Each scene shows the same named points in several views. A view is turned or mirrored, shifted and resized as a whole, has a little noise and may leave points out.
In the rows, zero is written as 128.

Scene 1
View 1
kigu: [103 163 105 131 150 133 132 162 100 150 146 125 105 159 112 106 136  83
 105  85 180 126 177 121  86 167]
vad: [170 111 120 167 119  84 129 116 105 196 186 109 185 107 144 121 106 161
 120 162 105 137 140 130 135 172]
zegul: [186 130 140 173 105  53 122 123 136 203 139 130 161  73 141 128  87 154
 143 177  65 132  96 115 126 129]
Femu: [138 136 121 152 133 100 137 137 104 172 164 124 139 125 138 124 116 130
 113 130 134 127 147 125 111 156]
teked: [158 123 154 160 111  49 144 137 142 181 133 161 125  72 164 172  79 159
 133 168  96 131  98 130 102 102]
dobe: [128 142 116 154 133 103 154 139  92 165 168 127 125 125 143 132 122 135
 108 126 139 122 149 119 104 153]
zed: [169 138 113 171 124  88 136 120  99 195 174 107 167 104 139 107 117 146
 128 156  87 126 125 110 131 162]
lugi: [115 108 120 124 139 126 105 157 119 158 164 127 147 166 113 118 114 103
  92  94 201 155 202 155 104 191]
Retek: [127 110 145 145 126  77 145 146 127 164 152 157 125 114 159 170  96 147
 103 132 156 140 145 141  93 131]
Zogi: [105 139 133 105 142 122  79 186 160 147 103 150 103 164  83 108 107  49
 113  66 207 158 186 149  78 161]
Kizon: [133 119 126 145 131  99 133 142 112 167 164 134 142 132 137 135 112 130
 103 125 156 140 163 140 106 163]
Somod: [150 115 129 166 122  82 146 122 104 184 179 128 158 107 156 144 104 163
 110 156 119 130 136 130 117 151]
kidag: [130 139 125 161 131  88 169 134  95 165 168 136 120 110 163 150 115 151
 107 138 129 121 134 121 103 132]
vuti: [111 155 102 150 144 125 161 140  72 156 176 121 116 146 141 119 140 122
 100 107 155 113 166 114 100 162]
Veze: [146 131 102 164 134 113 140 120  79 182 200 100 170 135 136 106 130 145
 107 136 127 126 162 121 125 187]
View 2
vuti: [123 113  61 120  66 134 137 163 141  66 172 169 133 127 156 135 123 171
 128 116 139 164 155  57 149 117]
vad: [169 116 109 159 132 166 119 196 142 131  89 149 101 160 116 118 163  92
  94 132  59 138 165  33 172 100]
kidag: [168 134 103 120  72 171 123 185 124 130 152 152 116 126 130 138 128 115
 143 118 135 169 172  62 136  77]
Femu: [158 109  93 138  85 160 126 178 147  92 140 161 127 138 140 146 155 117
 124 137 117 155 161  68 162 109]
teked: [232 140 147 133  67 215 106 200 127 167 129 132 116 128 107 161 166  28
 161 148 125 163 191  86 137  52]
Somod: [176 126 112 137 109 171 117 196 139 142 118 149 104 143 119 132 147 103
 119 122  99 155 167  52 159  88]
dobe: [152 117  84 128  75 156 129 173 141  97 153 160 130 129 142 141 137 129
 132 126 130 161 162  65 149 101]
Veze: [128 115  78 147 116 135 136 184 138  98 107 163 110 153 135 104 130 151
  89 109  70 144 155  11 167 118]
zegul: [218 133 140 168  75 202 113 190 132 141  80 133 114 154 107 129 185  10
 132 167  68 137 195  46 151  64]
Retek: [190 113 116 114 105 183 107 195 149 150 166 152 117 124 130 175 155 105
 143 130 155 174 161 111 160  89]
zed: [164 125 100 163  87 167 129 181 134 102  90 148 118 155 124 108 158  81
 111 143  66 135 177  21 157  94]
kigu: [125  82  55 122  59 133 134 150 168  26 197 173 161 123 173 168 150 169
 136 147 163 164 147 100 172 144]
lugi: [135  58  67 128 147 131 122 177 191  68 179 172 139 141 160 184 171 171
 105 145 147 163 121 125 209 162]
Zogi: [157  40  67 127  86 150 119 150 207  15 217 167 183 127 182 225 211 128
 145 196 191 164 136 178 210 166]
View 3
Somod: [117 142 161 121 161 113 110 123 129 159 120 162 101 152 128 152 131 146
 109 125 120  80 141 130 100 134]
Kizon: [143 152 140 115 158 129  81 146 123 148 118 186 101 152 148 140 135 120
 124 131 122  75 151 108 137 132]
Retek: [132 145 152 144 140 107 118 152 112 166 108 187  85 138 141 140 139 131
 140 131 120  69 147 105 139 148]
zed: [125 135 158 107 168 120 114 121 141 144 117 147 125 159 135 143 121 138
 104 125 127  75 138 149  90 105]
kigu: [175 149  96  99 157 147  58 174 101 114 117 209 138 163 170 118 133  81
 137 115 123  61 161  96 150 105]
Veze: [134 148 141  85 185 135  60 117 133 131 132 164 124 170 133 148 131 130
  91 120 119  87 146 128  93 117]
vad: [116 143 171 103 176 128  97 112 158 160 125 140 104 158 127 151 123 150
  96 139 123  90 138 146  95 124]
kidag: [129 134 145 125 150 101 119 136  96 143 113 183 113 148 132 143 133 133
 126 107 116  64 147 121 102 126]
lugi: [167 169 120  99 168 160  27 167 133 143 123 200 101 159 163 129 144  98
 127 147 126  85 161  85 172 140]
Femu: [138 146 144 107 166 129  85 140 132 145 120 172 114 157 144 140 131 123
 113 129 122  76 148 122 120 118]
dobe: [139 140 135 113 158 119  95 139 106 136 120 187 122 156 142 137 132 118
 120 112 120  69 150 117 112 119]
zegul: [107 126 182 133 151 112 171 131 166 174 103 120 108 140 136 144 107 151
 116 147 135  70 131 174  96 101]
teked: [111 128 176 161 127  90 181 143 127 181  98 154  91 128 135 145 117 149
 142 136 127  59 136 144 113 124]
View 4
Somod: [ 98  82 154  67 101 116 148  87 142 130  79 140 103 138  93 152 131 119
 162 164 138 126 100 157 120 167]
zed: [ 95  76 163  77 101 122 101  84 171 115  69 141 110 135  94 162 154 124
 139 167 103 101 111 170  81 151]
dobe: [116  99 148 102 115 104 151  98 125 125  79 171 116 133 131 138 117 121
 151 147 119 123 135 118 113 157]
vad: [ 90  73 161  78  97 135 119  85 160 126  92 137 109 152  76 164 149 118
 143 158 137 120  96 188  90 162]
lugi: [129 126 141 165 128 132 161 118  84 144 151 219 137 175 148 131  97 117
 124  94 169 148 155 112  91 164]
Retek: [126  87 137  96 114  72 180 102 105 136  69 151 100 131 123 131 112 116
 179 133 150 139 112 132 156 184]
zegul: [116  38 159  82  93  68  94  90 169 111  32 109  89 115  93 156 172 105
 165 146 104  96  80 217 111 182]
Zogi: [179 112 136 227 139  62 142 140  59 135 117 236 138 152 208 104 101 105
 130  46 134 128 178  97  99 174]
vuti: [104 128 147  92 128 133 159  91 123 125  96 195 129 137 146 136  99 139
 138 163 106 124 164  67  98 133]
kigu: [136 134 145 151 135 112 150 109 103 128 101 222 139 141 179 121  96 128
 127 121 104 117 187  57  91 140]
teked: [127  47 144  72  98  34 147  94 135 119  13 112  79 103 110 135 141 110
 194 146 119 112  82 175 165 196]
Kizon: [118 100 147 113 117 110 158 103 114 133 101 174 117 146 130 137 110 119
 149 131 143 133 136 127 114 168]
View 5
dobe: [128 130 116 130 134 116 135 130 129 125 151 120 127 134 121 124 125 139
 130 126 118 135 140 106 129 123]
zegul: [110  82 123 173 175 120 161 129 143 145 158  83 150 119 116  95  85 167
  80 145  99 134 117 113 121 104]
lugi: [137 165 128 124 112 124  94 116 134 120 118 124 136 100 165 128 137 135
 146 114 123 171 145 125 156 142]
Zogi: [ 97 169 106 116 103 156  95 100 130  78 143 134 157  85 189 122 135 131
 123  99 109 188 158 140 145 156]
zed: [127 102 134 158 167 117 136 141 132 148 145 100 118 139 107 103 109 158
 109 136 112 144 124 110 123 119]
Kizon: [133 135 121 134 129 114 127 121 136 129 136 115 138 116 140 124 122 142
 129 127 117 145 138 112 141 123]
kidag: [126 120 108 132 133 106 154 128 131 126 160 117 138 136 114 129 118 143
 125 133 113 116 139 100 126 112]
Veze: [147 126 138 143 149 110 115 143 129 150 129 112 106 139 113 113 127 149
 135 130 126 150 129 108 131 128]
teked: [109  95 102 152 147 111 178 113 145 127 172  94 173 110 126 117  87 155
  90 145  96 108 132 104 127  93]
Somod: [137 113 126 148 148 101 145 130 139 149 141 102 138 126 118 119 109 151
 120 143 116 125 128 103 135 109]
vuti: [130 143 113 116 125 118 120 135 119 119 149 135 111 147 118 129 138 132
 146 118 124 140 148 106 125 134]
Retek: [126 128 106 133 121 106 152 110 139 124 152 109 163 104 141 131 111 142
 123 136 109 121 140 107 142 107]
Femu: [123 127 120 138 139 121 131 130 131 126 148 114 129 126 126 117 120 144
 123 126 114 143 137 113 130 125]
kigu: [115 158 109 111 114 138 105 125 120  97 150 141 123 129 144 129 142 128
 140 105 121 164 156 119 131 151]
View 6
vad: [157  99 163 137 125 112 117 120 142 147 169 156 139  87 203 130 120  82
 107 133 107 109 122  94 114 154]
Zogi: [ 92 144 142 210 132 124  91 142 136 158 104 103 175  98  99 172 143 108
  89  64  48 135 104  77 148  72]
kigu: [113 131 155 184 139 138 112 131 122 137  93 123 137 109 100 134 115  98
  73  78  81 115  97  77 130 105]
lugi: [104 144 163 183 122 137 109 142 138 146 107 119 163  82 143 120 127 108
  78  84  47 132 101  95 139 119]
Kizon: [125 129 153 170 117 134 114 116 139 138 134 137 148 108 155 129 119 110
 104 109  83 121 107  91 135 131]
dobe: [135 118 153 161 124 137 117 108 131 129 131 145 129 124 142 127 109 104
 102 115 104 109 102  86 127 134]
Veze: [146 111 172 143 131 131 124 124 130 135 133 150 129  90 172 108 108  86
  83 114  99 108 110  94 117 154]
kidag: [138 119 146 160 115 142 118  93 133 123 138 151 126 140 148 129 105 114
 117 128 116 109 104  83 130 138]
Femu: [135 114 154 160 123 128 114 113 134 136 136 142 136 113 152 136 116  99
 102 114 100 111 108  85 127 129]
zed: [162  94 157 141 129 112 121 112 133 142 161 157 128 101 180 137 114  80
 107 130 121 103 119  86 114 146]
zegul: [162  87 136 143 116  99 109  93 146 149 197 160 142 119 194 175 125  87
 143 149 131 106 128  84 123 132]
Somod: [146 113 151 149 111 130 118 100 142 131 158 152 136 116 183 126 112 107
 120 135 106 114 110  92 127 149]
vuti: [131 124 161 164 132 145 121 116 122 125 104 139 121 117 125 112 104 101
  79  98 100 105  99  83 123 132]

Which points are out of place in each view (at most two, in the order of its rows)? Write - if all are in place.
view 1 => -
view 2 => Veze
view 3 => zed, Femu
view 4 => dobe
view 5 => -
view 6 => vad
